Each row is a point on a landscape with many valleys, with its height.
From any point a ball takes the steepest step (drop divided by distance) to one of its 4 nearest points. It stops when none of these is lower. Distance is the straight distance between rows; heights are no part of it.
duni h=551: [-18  26   1   0 -22  26  14  14  27   4  19   1   4]
zon h=441: [ -5  11  -6  31 -20  -7   0  10 -44   0 -10 -42 -22]
gez h=114: [ 28  -7 -25   7  14  -6 -17   2 -34  17  -6 -29 -15]
sovi h=436: [ 11 -18  17  18  14 -28   2 -11 -20   5 -15   5  13]
bave h=520: [  5 -21  21 -34   2 -11  19  -9  28 -23   6  16   8]
Gupod h=207: [-33  32 -22  22 -20  39 -25   7   0  -6 -10   2  -6]
Novo h=525: [  4 -20  26 -29   0  -9  31  -7  31 -19  17  19   1]
Gukun h=516: [-15 -11   8 -27  18  17  -1  -6  13  -8   0  13  14]
lene h=515: [ 32 -34  19 -38  11 -21  15 -13  28   5 -10   9  21]
lan h=403: [-40  39  -3  -7 -30  36  15  21  28 -27  38  18  -9]
Fubik h=235: [ 30  -4   2   6  15 -12  -5  -3 -28  -3 -20 -13   7]
Mopul h=382: [-33  39   3   0 -29  30  16  15  27 -27  29  11  -4]
rul h=200: [ 20 -22  -8  -1  19 -10 -15  -3 -42  25  -9 -44  -7]
gure h=442: [-36  27 -11 -11 -22  37  14  20  32 -13  44  25 -14]
Tuse h=426: [-10  11 -16  38 -15  -4 -11   8 -31   6   3 -28 -19]
Sekom h=484: [  1  40 -24  29 -18  30 -10  24 -50  -5 -11 -36 -17]
Fezeg h=413: [  9 -22  16  21  16 -36   0 -12 -14   7 -11   8   3]
rebed h=105: [ 13  14 -29   5  -8  -2 -19   9  -8   5  -9 -10 -11]
gusot h=306: [-17  18 -24  25 -11   2 -22   7 -13   4  -3  -4 -21]
kani h=657: [ -6  -7  17   8  17  -4  -2 -10  -1  11  -4  14  16]
Vemu h=527: [ 10 -24  11 -41   6 -12   1 -16  30  -9  -2   8   3]
liga h=295: [ 29 -35  16   6  18 -53 -10  -5 -34  -3 -15 -37  -2]
ferop h=530: [ 22 -24  24 -34   0 -18  29 -13  30  -1  10   8  12]
Rukes h=489: [ -4 -24  15   9  17 -29  -6 -17   0  18  -9   8   1]
Sop h=376: [-12  35 -13  45 -15  19  -8  17 -41   0  -5 -19 -11]
luzi h=249: [-9  8 -1 -3 -4 28 11  8 19 17 16  6 13]
Gom h=537: [ 23 -34  25 -35  22 -10  38 -19  26  11  16  17  18]
Zunus h=542: [ 18 -45  11 -41  29  -1  37 -18  23  12  36  35   4]
Veg h=482: [ 40 -36  13 -31  18 -34   4 -16  20  15 -18   8  20]
gat h=364: [ 21 -26  17  19  20 -46   3  -6 -24   3 -13  -7   3]
nef h=472: [-17  36  -5   0 -30  24   1  14  26 -22   6   2   0]
riv h=89: [ 12   4 -33  19  -1  -2 -21   3 -14  15  -1 -13 -15]
Tovuk h=509: [-11  -5  16 -33  12  15  12  -5  22 -30  12  25   5]
Boz h=166: [-33  40 -21  40 -17  29 -11  11 -21   2  -4  -2  -9]
Redu h=216: [ 24   7  -8  12  13  -3  -4   1 -21  13 -16   0  12]
gulu h=497: [-11   8  -6 -31   3  41  12   9  23  -7  28  24   5]
rep h=514: [  1 -12  16 -39   4  -2  14  -4  24 -27   8  15   1]
Komo h=252: [-38  45 -10  -4 -27  46 -16  14  10 -28  -4   6  -2]
vok h=524: [-16 -15  12 -27  15   5  -7 -14  18  -6  -5  15   8]
vorof h=225: [  3  23 -23   6 -24  11 -18   7  10  -1 -13   0  -4]
lel h=596: [-8 -4 11 -4  4 14  3 -3  1 14 -2  8 18]
Pefi h=528: [ -2 -20  12 -32  11  -5   0 -11  23 -15  -7  14   3]
kudap h=612: [-3 -2 15  7  9  6 -1 -8 -8 16 -3  8 16]
kele h=201: [ 24  11 -11   9   1   2   0   3 -13   3 -14  -8  15]
Mazi h=437: [ 15 -29   3 -21  14 -31  -6 -16  17  10 -15  10   5]
sipak h=408: [ 22 -38   2   3  24 -53  -7 -20   1  23  -7   1  -3]
logu h=438: [-22  23  -4  -2 -23  30  14  15  28  -4  34   6  -2]
feri h=480: [-16  16  -9 -16  -5  37  13  13  32   0  37  18  -3]
Podot h=417: [ 18 -34   2  -9  25 -36  -9 -17   8  20 -13  11   4]
movif h=327: [-34  46   0  -1 -33  49   3  20  21 -36  18   7   1]
dem h=737: [ -8  26  -1   6 -21  26  12  11  23   5  15   3   7]
nudi h=474: [-11  23  -7  40 -11  11  -4  19 -39  -5  -5 -29 -16]
lokat h=505: [ -8   7   8 -36   6  33  17   3  15 -30  20  25  10]
Furo h=393: [ 21 -35  11  12  18 -56  -1 -18 -15  15  -6  -7  -2]
Rolo h=282: [ 25 -17  10   5  24 -31  -5  -5 -40  -8 -18 -16   3]
bul h=439: [ -3   3 -18  26  -9 -15  -8  11 -28  14   5 -34 -20]
tapus h=447: [ -6  22  -9  32 -19  19 -13  19 -52  -7 -18 -49 -21]
misu h=588: [-14 -18  14  -6  15  -5  -3 -13   7  10 -10  14   6]
zas h=146: [  3  17 -28  10 -20   3 -20   0   2   2 -18  -1 -12]
rese h=156: [ 15  18 -20   7 -13   6  -8   4   5   3 -19   4   5]
Nalef h=374: [-17  17 -18  32 -18   0 -16   7 -22   4  -3 -13 -24]
Fom h=265: [-25  26 -19  34 -17  17 -23  10 -22   7  -2  -6 -16]
vomag h=430: [  8 -34   8  10  21 -35  -4 -17  -4  17  -6   8   0]
Lide h=533: [ 1 14  6 13 -6 11  9  1 11 17  5  6 21]
Ran h=483: [  7 -32  11 -32  14 -24  -2 -14  23   3 -13   9   3]
lugu h=329: [ 26 -27  13  13  20 -47  -2 -12 -28  -6 -19 -23  -4]

For each start below, name the point where the ball stops.
tapus => Boz
lan => Boz
Veg => riv
feri => Boz
Ran => riv
kani => riv
